A landscape with many peaks, sampled at points; each row gives a point and its height.
A climber steps from a point to the highest of its 5 nearest points, and stops where none of them is higher. Distance is the straight distance between rows; heights are no part of it.
k575 height 483: [125 145 126 123 126  87 124  83 141  71 106 119 152  96 106 176 164 150
  87 144 119 151  96 171 179 149 120 119 142 150 126  71 179  92 160 115
 106 178  89  95 101 167  93 157 134 149 176 144 116]
k106 height 420: [195 136 139 145 184 114  80 156  86 130 120 137 156 139 132  89 127 153
 166 160 113 123 123 143 118 141 137 172  95  84 136 103 111 109 110 134
 105 140 164 111 112 149 106 140 108 121 153  93 130]
k514 height 515: [165 148 156 138 166 117 103 122  79 104 114 122 160  99 128 139 129 124
 117 160 137 146 136 139 144 124 123 140  98 129 124  77 149  89 134 117
 100 180 149  95 114 149 125 163 125 128 172 129 110]
k880 height 522: [205 122 123 135 165 119  60 180  87 154 110 142 143 157 144  80 127 152
 172 165  98 136 106 147 100 142 122 180  88  72 148 101 100 112  96 142
 111 128 160 116 104 154  89 117  89 122 135  94 139]
k243 height 237: [133 150 149 146 142  81 121  86 107  83 106 106 154  72 115 151 184 165
  93 161 107 164 106 189 181 130 139 147 128 148 138  70 183  68 158 112
 112 180  88  89  86 174  85 158 127 134 174 140 130]
k161 height 425: [ 84 150 114 159  68 141 221  53 180 107 145 126 123  87 118 169 105 127
  90 115 125  73 138 122 154 103 114  90 182 157 127 128 130 116 214 166
 154 120  88 129 189  89 188  98 164 158 171 138 126]
k41 height 368: [ 78 108 113 129 110 123 174 107 186 143 146 117  97 153 154 173  92 126
 107  85 121 111 144  97 146 124 135 100 156 150 110 179 122 181 133 138
 186  90 131 148 180 123 174  61 150 130  87 120 119]
k906 height 437: [209 136 124 139 171 111  60 172  82 145 122 144 158 144 147  87 122 146
 163 188  98 140 113 149 122 136 125 162  92  72 145  88 109 100  97 120
 107 166 161 103 108 156 100 147  98 138 154 104 121]
k551 height 387: [121 135 116 160 112  89 145  67 167  70 119 132 142  77 102 165 150 170
  94 140 118 146  89 143 197 146 123 100 167 147 115  90 169 106 157 105
  91 168  72 100 107 150 115 168 143 173 178 158 116]
k224 height 540: [121 122 124 152 134 148 134 136 145 162 127 111  88 135 133 127 125 108
 135 107 128 103 110 101 102 153 128 134 135 121 151 150 122 135 125 106
 133 109 126 108 131 129 125  98 113 105 123 142 143]
k244 height 185: [144 171 124 150 152  65 130  48 138  60  99  87 152  74 122 167 196 179
  85 154  98 157 103 185 207 157 143 136 177 134 162  41 197  54 151 121
 125 171  65  87  93 175  87 141 139 123 184 138 121]
k569 height 436: [ 88 108 115 127 118 112 161 122 146 165 143 113  90 138 145 158  99 107
 113  79 145 116 134  99 137 125 139 117 149 146 123 183 134 169 124 131
 180  86 133 139 151 132 150  65 146 109  97 138 132]
k599 height 643: [158 137 140 122 174 155 112 153 114 132  96 118 144 167 141 119 127 133
 138 119 133 100 141 143 109 155 129 137 105 107 140 123 126 127 120 110
 119 129 144 124 149 130 104 122 109 111 124 111 146]
k163 height 638: [130 101 134 108 149 138  85 184  99 153 110 128 145 193 131 126 147 140
 148 120 121 124 148 155  92 144 124 125  88 120 136 157 102 163  99 109
 125  97 147 149 125 120 109 122 105 105  70 101 137]
k276 height 164: [155 155 146 155 148  96 111 105  95  86  97 108 161  74 113 141 183 163
  98 169 100 175 114 190 167 114 130 153 123 141 143  69 167  63 142 119
 109 188  87  70  86 174 102 164 115 136 158 154 123]
k573 height 524: [195 121 126 117 151 113  40 197  95 155 104 133 148 177 134  86 134 142
 173 175  82 147 100 172  83 141 133 189  74  68 140 112  92 107  83 144
 105 129 154 116 101 154  79 126  92 140 142  85 144]
k844 height 471: [115 126 124 155 128 144 147 124 152 153 129 110  87 126 134 118 119 115
 128 115 127 101 111  93 107 145 129 143 143 109 142 141 129 140 123 117
 126 110 117 118 129 124 129  99 121 113 133 155 130]
k957 height 548: [136 146 131 138 156 151 133 124 142 138 110 111 125 145 130 129 111 112
 126 126 128 107 113 116 100 155 111 139 139 112 143 109 134 136 134 114
 108 144 131 113 153 116 110 123 122 128 149 130 132]
k742 height 588: [ 99  96 134 134 115 152 106 152 149 170 130 132 106 163 143 120 123 109
 149 102 125 136 137 104  97 138 127 125 114 144 140 178 106 144 105 108
 158  94 139 127 125 118 140 136 114 110  79 127 147]
k300 height 529: [115 130 108 166 102  99 176  49 138  78 150 142 117  60  97 160 127 151
 107 118 132 136 117 130 194 131 122 124 166 141 112 126 158 103 171 122
 115 139  66 122 136 110 156 155 173 165 193 148 122]
k198 height 628: [119 140 120 143 118 130 145  95 145 117 135 132 118 100 113 137 117 118
 118 145 127 114  96 103 135 141 105 127 156 112 125  99 160 132 150 120
  92 153 116 114 131 114 124 152 136 141 183 139 114]
k939 height 549: [170 127 139 127 179 132  85 167  75 139 100 132 149 161 138 106 133 143
 158 124 124 113 151 146 104 142 129 151  90  96 136 119 115 134 107 125
 124 119 151 133 129 136 101 114 107 102 130 100 146]
k800 height 607: [150 154 136 125 148 141 117 115 116 113 103 124 143 115 121 145 117 111
 118 145 143 120 122 131 128 139 114 133 123 121 137  86 155 115 147 116
  94 171 138 114 138 135 121 157 129 127 172 127 113]
k114 height 580: [141 144 154 120 151 114 106 104  95  95 110 119 154  97 112 160 134 125
 105 142 129 144 118 158 153 132 109 131 102 142 118  74 155  91 148 118
  92 190 128 100 124 150 107 174 131 138 173 138 112]
k751 height 622: [149 108 138 115 154 142  89 175  97 148 105 123 153 191 126 120 153 146
 147 111 125 116 149 145  99 147 131 130  95 112 136 140 108 151 106 106
 127  94 144 141 126 124 108 125 105 104  94 113 142]
k318 height 525: [130 141 138 117 140  98 113  83 122  73 111 115 153  90 111 168 159 140
  91 136 123 151 100 168 173 135 123 128 119 145 121  76 175  84 150 115
 101 184 100  95 110 158 109 162 132 143 176 148 114]
k298 height 246: [ 99 117 151  90  99 170 120 180 142 170 179 175  96 169 129  73 112 101
 174 107 169 138 174  76  74  80 154 108 107 142 115 192  96 150  87 139
 166 105 175 189 119 104 154 131 116 101  45 115 136]
k352 height 398: [158 139 150 140 154 110 103 125  81  93 116 116 158  78 123 142 155 139
 113 173 119 157 127 169 168 113 123 147  96 144 127  79 160  72 142 123
  98 179 120  78  94 167 109 173 123 140 166 144 112]
k641 height 357: [ 90 111 108 132 108 126 185 106 184 143 150 113 105 139 152 178  97 120
  99  83 119  89 143  95 152 115 125  92 174 152 111 174 109 173 145 139
 171  95 116 124 180 116 175  55 154 126  98 125 115]
k173 height 501: [ 99 137 113 149  90 126 210  48 151  91 154 128 134  73 110 166 115 129
  94 111 134 103 139 137 181 115 120 106 178 153 125 136 142 111 189 155
 148 123  75 134 182  95 175 114 177 150 184 129 127]
k875 height 688: [ 96 142 116 143  98 118 211  76 136 110 145 130 124  96 110 148 108 122
 100 109 139  89 140 117 159 124 124 124 179 143 117 123 140 130 166 154
 135 119  96 131 178  88 168  84 169 136 178 130 115]
k214 height 666: [165 150 149 130 173 142 106 133  93 127 101 120 142 146 132 121 115 128
 138 127 142 114 150 143 114 146 122 142 106 105 141  98 130 121 128 116
 111 139 145 113 133 135 107 119 116 116 158 114 134]
k112 height 700: [150 154 140 127 157 142 122 123 120 116 105 107 141 127 124 134 112 114
 126 140 139 109 119 122 118 147 116 134 130 116 134  85 139 116 143 116
 102 163 139 115 150 124 108 142 124 127 164 125 127]
k170 height 415: [118 138 124 151 124 119 170  99 126 133 150 128  95  96 117 126 114 110
 117 117 136 103 116  96 135 145 116 144 170 111 115 123 138 132 139 138
 121 112 116 115 137 105 140  99 136 121 163 147 123]
k891 height 678: [115 133 129 140 113 102 144  79 149 101 131 136 123  91 106 151 125 130
 100 137 131 129  82 118 169 149 105 118 151 123 115  87 148 119 157 120
  91 163  99 111 131 120 123 168 145 162 184 152  98]
k332 height 435: [103 110 122 140 129 115 155 125 135 167 136 121  87 131 145 144 106 106
 119  94 142 113 122  97 125 134 145 140 140 139 123 175 133 152 122 131
 167  85 121 123 141 118 146  76 138  95 109 151 127]
k108 height 616: [137 116 134 118 158 158 109 159 128 147  98 113 128 167 139 119 138 130
 138 106 120 105 138 138  96 153 123 126 120 117 149 143 115 140 114  97
 129 121 128 116 134 130 114 120 108 123 106 119 148]
k853 height 464: [105 133  94 159  82 107 197  32 162  68 135 125 133  47 114 177 116 132
 102  95 132 109 120 165 191 118 115  99 171 169 122 124 151  96 214 129
 139 126  66 130 183 125 185 143 198 172 189 147 137]
k585 height 330: [ 97 124 115 130 116 131 202  96 157 134 142 117 116 116 140 161 108 114
  91 100 132  78 144 104 158 122 124 109 179 143 110 149 127 148 157 156
 153 107 108 124 176  95 175  54 159 127 127 130 123]
k473 height 372: [185  96 132  81 131 148  38 233  95 174  97 130 147 189 127  85 150 121
 181 173  84 174 113 162  54 133 119 178  57  94 140 138  70 127  45 158
 102 115 152 125  81 135  72 129 107 131  84  98 146]
k773 height 270: [100 116 118 131 132 111 186 106 142 153 140 118  99 124 141 150 107 108
 107  93 142  97 133 101 144 134 137 128 156 134 117 159 141 155 137 142
 164  95 120 129 158 104 160  51 148 106 123 143 126]
k822 height 603: [136 151 142 131 138 150 129 108 137 118 117 112 122 124 122 130 111 109
 123 137 138 113 108 113 118 153 110 131 140 110 134  97 139 125 138 119
  99 160 135 119 143 123 118 145 126 135 166 136 129]
k431 height 601: [174 116 135 123 172 124  75 169  78 139 105 143 156 175 134 105 145 160
 162 129 117 114 132 154  99 141 136 162  79  98 140 129  94 133 106 141
 121 107 146 123 109 134  98 117 105 107 120 106 146]
k379 height 446: [111 119 126  79 123 159  99 212 114 152 153 141 137 192 132  60 131  97
 167 137 141 145 173 113  63 101 137 105 106 124 133 164  85 177  67 116
 144 119 190 202 121 104 123 145 106 119  32  96 119]
k522 height 345: [101 133 112 137 120 125 201 100 143 136 149 120 114 110 139 164 104 116
  97  93 142  80 140 102 148 123 140 120 178 129 110 147 125 144 142 149
 147 109  99 127 172  95 168  58 157 129 142 141 116]
k990 height 536: [114 127 118 167 100 101 156  55 150  81 132 138 126  65 104 155 138 159
 105 127 122 138 103 123 191 147 117 122 162 135 109 118 148 106 155 106
 103 144  75 109 118 126 146 168 157 166 191 154 118]
k484 height 163: [161 163 122 156 151  63 129  44 129  71  94  84 152  58 113 159 188 172
  89 171 100 163  95 185 200 152 140 147 168 129 165  40 197  56 155 117
 127 169  76  87  84 187  74 144 131 118 174 137 133]
k82 height 480: [174 156 149 137 180 122 101 126  82 106 106 121 162 112 129 127 112 125
 128 161 140 119 140 134 139 124 120 142 100 111 134  81 134 101 130 117
 105 165 148 114 129 145 124 153 126 118 173 128 120]
k444 height 684: [128 137 107 173 118  79 148  52 179  66 112 114 135  62 111 154 158 176
  96 129 122 144  97 134 208 139 137 106 180 144 105  88 156  95 162  99
 109 156  58  96 107 149 124 159 153 166 179 175 136]
k43 height 519: [148 101 122  80 132 143  84 212  71 166 137 135 155 185 131  96 139 113
 165 137 139 159 152 133  67 121 134 130  72 110 132 159  90 182  67 139
 124  96 189 191 104 104 108 142 107 102  47  94 115]
k474 height 608: [118 138 122 152 103 128 161  87 138 114 138 142 103  86 108 130 111 123
 117 139 136 115 106  98 153 140 111 135 159 114 121 104 149 134 146 121
  97 138 112 120 130 107 130 137 134 143 178 154 111]
k414 height 584: [102  97 139 117 117 166  91 178 136 158 136 136 121 178 135 101 136 111
 158 118 129 137 148 106  93 123 114  96 101 139 143 179 103 156  87  92
 142 107 152 156 125 115 138 146 105 114  56 110 133]
k242 height 604: [189 111 124 133 155 120  50 185  83 162 110 146 138 176 142  82 132 157
 175 150 100 137 120 157  80 133 132 173  77  84 145 128  92 127  92 151
 121 109 150 123  90 145  88 131  95 118 114  93 146]
k778 height 645: [127 148 131 137 116 130 134  95 143 101 112 132 129 104 110 152 119 118
 103 144 125 124  92 115 142 147 112 120 149 123 117  89 157 117 149 115
  92 173 123 116 135 122 118 162 133 153 179 147 106]
k711 height 620: [155 100 138  97 157 126  74 193  67 157 109 140 152 186 125 111 147 141
 157 123 124 137 147 159  89 140 130 145  75 106 128 151  97 157  88 123
 127  86 149 149 108 124  98 127 105  95  72 109 132]
k499 height 639: [130 101 134 114 150 159  92 168 112 155 106 117 136 188 133 117 143 127
 144 109 125 117 146 140  97 144 119 122 106 119 143 159 103 149 109 100
 125 103 134 142 136 126 110 125 105 110  81 110 144]
k878 height 494: [113 108 133 148 133 133 139 134 140 164 128 122  97 127 147 130 114 109
 138 111 135 105 113  92 108 142 135 137 141 137 142 170 128 143 116 117
 146  96 122 111 133 130 138 105 123  98 111 158 137]
k122 height 312: [ 99 114 131  98 108 168 106 189 138 162 173 165 104 182 135  72 117  94
 166 115 154 132 160  84  66  94 139 111 116 137 127 183  94 153  77 122
 154 114 182 194 123 111 149 147 105 108  48  98 129]
k936 height 682: [120  94 138 105 135 153  89 179 111 145 124 127 136 197 130 112 149 123
 146 111 124 136 151 141  91 135 116 103  95 130 146 168  98 167  92  99
 136 104 153 147 124 115 124 139 107 112  61  96 126]
k316 height 378: [ 98 131 113 137 107 135 206  92 176 138 137 112 115 115 131 167 110 122
  89  97 133  76 143  96 158 116 125 102 182 150 117 145 114 152 163 154
 162 111 109 122 184 106 180  55 151 132 132 129 123]
k397 height 374: [131 152 123 134 136  76 134  74 157  70 107 109 159  92 109 167 175 170
  79 140 110 146  93 178 187 152 138 113 155 151 124  55 179  86 154 110
 117 174  69  90 104 167  92 156 138 146 178 150 118]
k376 height 349: [127 136 110 144 117  77 139  68 172  67 110 124 154  84 113 163 168 171
  93 143 114 143  86 158 192 159 134 105 167 150 115  78 170  89 160 118
 104 168  79 105 106 159 110 154 142 156 170 162 125]
k956 height 432: [ 87 106 134 106 119 162  97 186 139 167 156 139 116 190 138  83 134 101
 170 122 134 135 161  96  80 107 128 101 108 138 139 183  96 146  82 115
 161 109 163 177 125 104 143 146 107 109  45 102 125]
k749 height 590: [124 117 132 137 151 157 120 142 145 152 111 111 104 161 139 117 129 114
 138 110 122 103 126 108  92 156 120 125 129 124 145 145 117 139 116  99
 133 112 123 113 129 129 122 118 106 111 109 131 140]
k315 height 447: [184 107 134  90 141 136  36 225 100 162  89 133 137 192 132  83 145 137
 162 169  85 162 116 169  69 141 118 188  62  76 146 124  83 116  69 152
 103 117 153 119  88 139  66 121  97 139 100  90 157]
k96 height 574: [158  95 129  95 141 130  64 203  70 162 117 140 160 179 128 108 158 136
 164 140 121 161 137 149  69 128 124 142  71 118 128 154  89 171  81 147
 118  91 169 167  96 116  97 135 104 104  66 102 121]
k175 height 621: [107 136 117 158 105 106 155  69 145  90 140 142 120  73 109 148 120 145
 106 137 126 137  96 114 183 138 107 118 162 133 102 111 152 123 165 115
  97 142  90 117 125 115 137 167 149 165 192 152 106]
k668 height 332: [188 138 134 150 168 123  83 147  70 113 118 121 160  92 132 111 144 149
 130 192 101 159 113 145 158 114 120 147 100 122 123  74 129  75 111 116
  86 198 137  75 100 154 119 162 102 142 166 127 107]
k517 height 404: [123 133  96 173 103  87 169  42 163  68 136 128 130  47 103 156 149 169
 100 115 125 146 117 137 214 136 126 113 174 153 111 112 155 101 186 103
 120 132  59 103 122 130 153 153 175 167 187 174 128]
k147 height 466: [165 101 127  83 135 142  59 230  68 168 130 135 149 174 139  76 141 112
 174 161 131 183 125 137  41 116 138 150  56 107 130 152  71 167  54 166
 118  90 184 178  85 122  97 150 115  97  64 106 128]
k206 height 431: [ 89 110 136 126 104 149 116 153 140 178 158 148  91 163 143 125 113 112
 157  94 143 156 138  92 102 119 138 116 112 165 131 196 118 150 103 127
 167  94 164 152 130 123 148 121 133  96  67 143 135]
k290 height 537: [105 138 124 153 105 111 175  74 125 113 155 145 109  76 103 137 113 130
 111 119 135 108 120  97 158 128 114 129 165 123 120 126 153 121 154 136
 125 129 101 121 142  99 146 135 156 148 193 139 110]
k762 height 352: [195 142 139 145 181 121  81 144  66 121 120 131 160 124 137  97 121 143
 155 167 126 135 133 138 136 131 124 156  89  99 139  92 123 103 113 127
 102 151 159 105 112 148 115 150 103 120 163 106 126]
k718 height 309: [117 113 144  73 112 163 123 203 144 161 184 175  95 182 145  47 109  90
 170 112 175 119 175  68  61  77 171 115 108 138 122 189  84 149  76 139
 168 102 186 197 123 109 143 129  94 101  44 113 143]
k312 height 504: [125  99 116  77 124 147  79 200  81 161 126 130 154 193 135  99 137 116
 158 129 129 155 157 147  75 127 121 114  80 111 132 164  92 173  75 119
 128 106 178 185 115 100 112 144 112 105  46  99 120]
k31 height 633: [113 138 132 131 120 103 132  83 148  93 110 128 148 101 106 162 135 133
  99 141 127 134  90 136 164 151 109 110 139 137 111  82 166 116 168 115
  88 177 101 103 123 145 114 165 139 158 174 149 104]
k774 height 576: [150 151 143 121 158 127 110 103  95  98 107 122 160  96 123 151 120 121
 107 150 137 138 124 146 149 134 121 140 105 126 129  78 156 102 142 119
  93 178 142 101 132 151 111 161 137 135 173 138 113]
k345 height 343: [ 71 120 126 107  96 128 153 123 157 165 150 134  87 163 144 151  87 118
 135  83 133 134 157 110 119 105 144 110 130 151 116 198 126 180 135 134
 183  90 165 162 154 127 158  89 156 117  72 118 128]
k570 height 369: [ 73 154 102 176  40 138 227  34 199  93 148 127 117  70 120 184 105 133
  91 119 124  77 118 121 153  94 103  92 185 159 131 126 137 113 242 157
 153 106  82 117 177 104 191 118 153 174 160 163 123]
k195 height 276: [112 130 147  73 101 180 138 206 140 157 178 175  89 176 145  60  95 100
 165 103 194 125 179  63  73  71 175 102 103 145 106 196  94 158  81 148
 156  91 182 199 128 114 155 117 107  96  41 121 150]
k535 height 298: [173 134 146 154 148 116  81 143  76 107 126 119 166  93 119 119 164 157
 122 198  99 170 114 169 167 110 113 143 102 126 130  80 137  78 122 120
  87 194 122  69  91 154 118 167 101 147 157 141 108]
k446 height 528: [161  89 137  93 140 132  62 209  71 169 121 137 152 170 135  89 154 115
 179 148 126 166 131 151  62 122 133 141  62 114 127 152  87 169  70 166
 119  84 175 160  88 120  89 142 104 104  63  99 124]
k816 height 697: [171 104 142 110 147 120  59 205  74 169 114 135 147 175 135  94 154 149
 169 140 114 142 114 157  75 141 136 167  67 103 132 138  88 140  82 152
 125  82 145 134  87 135  88 128  98 112 104 105 136]
k712 height 510: [121 133 135 147 128 142 156 110 149 145 128 124 102 109 124 118 112 106
 123 129 132 100 104  93 117 149 116 143 160 109 128 121 139 134 131 119
 112 130 120 111 137 122 127 117 121 129 163 149 130]
k4 height 88: [153 169 129 169 152  78 127  67 107  77  92  89 158  66 121 152 182 169
  93 181  90 181 106 192 195 134 137 160 157 120 159  45 188  54 147 120
 121 164  78  81  70 191  79 147 128 122 174 143 129]
k124 height 303: [ 59 124 128  85  81 138 136 123 181 154 158 151  84 167 142 145  80 111
 140  71 137 135 157 105 110  92 149  99 133 151 108 194 119 184 133 153
 189 104 170 177 156 111 160  88 151 133  52  99 132]
k506 height 207: [ 64 133 149  55  79 178 148 174 182 160 163 158  64 170 134 115  63  99
 143  64 168 123 188  84  85  68 158 102 117 152  92 194 111 190 125 166
 171 101 182 194 130 104 158  89 132 143  38 111 153]
k402 height 376: [124 146 104 166 121  83 150  46 181  60 102 114 139  77 108 166 175 183
  89 140 110 136  90 160 211 159 142  96 184 145 115  75 170  95 170 105
 108 163  56  97 109 160 114 153 153 163 173 170 130]
k613 height 479: [ 97 138 104 150  93 113 199  39 147  86 146 134 127  55 108 164 123 132
 100  95 134 111 138 149 189 120 122 115 164 156 119 127 153  95 190 133
 133 122  82 132 168 101 174 138 186 160 181 135 124]
k563 height 585: [109  97 131 134 121 153 116 146 149 168 126 117 100 156 144 120 126 115
 140 105 132 121 120 105  94 138 131 123 125 142 142 178 114 142 113 102
 149  99 125 125 135 122 128 117 113 103  91 143 149]
k9 height 627: [105  97 133 129 128 167 101 164 134 156 127 124 116 181 138 112 136 116
 149 105 120 135 149 122  91 136 117 113 113 141 143 170 101 150  95  98
 138 105 140 132 133 123 120 136 109 120  68 119 144]
k733 height 477: [110 133 126 138 112 118 201  74 127 106 147 142 112  76 110 139 109 120
 106 119 142  94 128 105 162 124 120 132 169 125 120 128 151 127 157 148
 136 114 100 124 154  84 154 105 158 141 179 135 127]
k752 height 411: [196 143 138 144 179 117  93 141  74 120 114 129 156 105 133 105 120 140
 147 169 122 143 127 138 141 126 124 149  92 109 132  85 137 100 123 122
 104 169 147  97 122 150 116 149 112 126 168 116 115]
k403 height 626: [146 127 131 145 159 156 127 144 144 140 104 111 115 149 139 123 120 114
 133 112 132 103 119 118  95 154 117 132 132 110 144 125 123 134 130  99
 114 121 125 112 145 137 114 116 109 115 130 132 148]
k608 height 242: [ 96 132 149  81 105 166 135 184 148 169 185 165  92 175 136  81  95  95
 162  99 173 124 181  73  84  81 163 112 104 145 106 190 109 151  95 145
 171  98 183 191 122 109 153 117 114  98  50 120 144]
k794 height 635: [100 110 119 140 122 132 141 131 146 168 139 122  91 136 148 140 116 107
 135  95 136 125 123  96 112 135 140 131 131 139 135 179 130 146 109 118
 164  87 129 121 136 137 144  85 134  99  98 150 134]
k177 height 380: [198 137 121 142 169 112  75 158  71 129 123 136 164 115 143  92 128 146
 160 189 106 147 109 138 146 125 112 149  96  92 133  77 116  98 100 120
  92 187 159  88 106 151 119 146  95 144 157 122 120]
k895 height 198: [ 84 138 153  67  94 170 137 167 153 170 174 169  81 172 133 103  83  96
 152  91 181 139 184  78  81  75 172 116 107 156 111 195 111 168 111 151
 169 101 181 196 134 106 153 108 132 106  42 117 153]
k496 height 240: [139 159 127 135 148  72 125  67 125  67 102  95 161  78 116 162 183 168
  82 150 104 158 106 189 186 149 142 140 154 138 146  57 193  64 155 122
 121 176  70  91  86 184  91 140 139 132 172 137 123]
k338 height 441: [ 83 118 122 125 102 124 138 127 142 169 150 130  79 148 143 146 104 113
 132  85 136 137 136  97 120 120 152 128 129 158 127 194 140 164 122 128
 178  91 148 147 138 128 154  93 144  94  80 138 135]
k529 height 558: [114 104 124  96 123 149  87 193 107 154 135 142 142 196 132  88 140 106
 163 123 122 143 163 133  79 120 121  99  97 118 137 169  97 177  78 105
 139 107 169 180 121 104 119 156 108 120  37  98 120]
k627 height 615: [129 143 138 116 137 117 121  97 124  96 103 119 146 102 117 161 129 117
 105 151 131 134 111 148 144 139 110 131 123 139 125  79 156 108 145 119
  95 182 127 114 129 143 112 158 135 153 176 137 108]
k481 height 451: [ 81 146  90 156  66 121 208  27 184  73 134 115 139  56 114 191 109 130
 101 106 133 100 120 160 185 110 112  94 175 167 128 124 141  95 225 141
 154 123  83 132 185 114 184 127 173 166 186 152 127]
k354 height 474: [171  92 136  87 126 135  47 219  82 170 113 130 151 179 139  86 147 121
 171 151 110 169 105 146  60 134 135 154  63 107 134 145  69 150  62 164
 110  91 166 150  83 126  86 144 111 106  73  97 139]
k831 height 370: [105 105 127  79 118 170 109 214 138 155 172 157 109 189 145  49 116  93
 169 129 154 127 166  95  59  86 143 102 118 130 121 166  87 160  64 125
 148 104 184 197 122 105 134 140  98 117  38  96 128]
k239 height 534: [101 143 115 141 104 129 205  63 133 100 155 143 123  81 113 153 115 119
  98 101 135  97 136 118 171 116 119 121 174 138 113 132 139 118 178 158
 142 126  87 124 170  86 170 100 173 147 181 125 123]
k568 height 354: [ 72 108 121 113  96 124 162 113 185 156 148 126  93 165 147 170  86 123
 111  77 128 123 143  95 135 108 149  94 155 154 119 194 131 195 133 137
 191  95 153 160 160 125 171  75 154 131  71 123 118]
k237 height 403: [116 125 123 144 133 132 160 113 147 157 130 118  86 122 137 124 117 111
 127 114 141 102 113  90 113 149 130 145 152 119 129 141 134 135 131 128
 131 111 116 126 132 120 137 101 114 115 143 152 128]
k530 height 2: [154 169 137 177 144  92 114  98  96  85  87  96 165  75 118 138 190 171
 114 185  85 184 104 190 185 116 131 161 137 123 153  62 178  52 141 119
 114 186  80  68  75 184  81 157 116 134 182 144 140]
k14 height 344: [ 77 140 108 165  61 144 227  50 196 110 143 119 123  93 119 177 109 125
  80 116 128  65 132 104 147 100 111  95 190 154 120 130 119 120 218 166
 156  97  78 120 182  93 205  96 153 159 154 156 123]
k680 height 399: [113 116 122  70 128 161 114 226 132 157 165 154 121 198 140  39 122  88
 156 130 152 137 169 108  52  93 150 106 115 109 126 161  83 175  63 122
 139 114 192 207 116 107 124 142  93 120  29  80 119]
k976 height 491: [ 97 140 113 133  91 137 220  77 160 110 143 123 125  99 118 162 106 121
  88 111 132  81 141 115 174 122 119 108 182 145 108 134 129 125 184 158
 140 112  93 129 192  93 185  90 170 154 169 141 123]
k527 height 606: [121 150 131 135 123 140 146 101 148 123 119 127 118 110 117 133 108 115
 117 141 130 110 100 107 130 149 108 127 156 108 123  97 144 134 139 130
  91 152 124 118 139 119 123 140 127 138 180 145 114]
k337 height 473: [107 137  99 164  98  96 188  38 151  65 135 129 127  40 111 162 124 142
 102  98 129 124 127 149 200 129 123 111 172 161 112 117 153  93 190 127
 132 128  75 127 154 119 173 146 196 160 189 150 136]
k847 height 233: [115 130 140  36  94 184 165 207 159 154 169 163  74 174 152  75  67  93
 144  77 208 118 196  68  73  70 168 107  98 138  99 196  80 182  88 145
 159  77 182 187 153 125 165  87 105 112  20 114 177]
k979 height 511: [120 126 126 151 136 152 139 127 148 150 121 111  97 121 134 127 114 110
 129 120 134 100 105 102 109 151 126 142 150 113 138 125 130 135 120 118
 122 125 120 114 129 123 122 115 106 115 143 148 143]
k40 height 448: [133 143 143 135 147  91 114  98 108  82 106 109 160  82 115 166 163 144
  90 143 118 161 106 179 173 126 115 135 115 151 121  75 176  78 151 121
 101 183 103  90 100 170 101 161 132 139 175 150 104]
k829 height 328: [ 86 131 110 160  96 152 220  91 190 131 151 105 119 108 138 175 110 121
  83 117 122  73 144  86 146 101 119  91 186 147 112 141 107 150 184 165
 162 104 103 110 180 105 194  68 150 147 141 143 123]
k51 height 508: [195 127 133 136 175 110  69 177  89 144 117 138 147 157 146  83 134 152
 169 154 112 126 126 145 110 144 131 169  94  81 138 112 108 118 109 136
 114 124 157 116 104 147  93 124  96 114 143  91 140]
k305 height 418: [172  91 134  73 137 156  51 239  73 177 121 128 152 173 141  73 149  96
 180 173 117 190 129 137  41 123 134 153  60 109 130 152  63 162  40 168
 116  97 178 168  81 128  92 155 112 108  58 101 125]

For each start below, name the point where the climber stops.
k752: k891
k243: k891
k276: k891
k484: k891
k177: k816
k298: k936
k195: k936

Call two points neighbours if one is among the 5 nearest of the other. Go from one point of each pair to the other, from neighbour to neighbour, staying as high as possible. Name the lowest point that can't be avoided.
k816, k936: k711
k891, k444: k990
k444, k875: k239
k891, k816: k800
k112, k936: k751
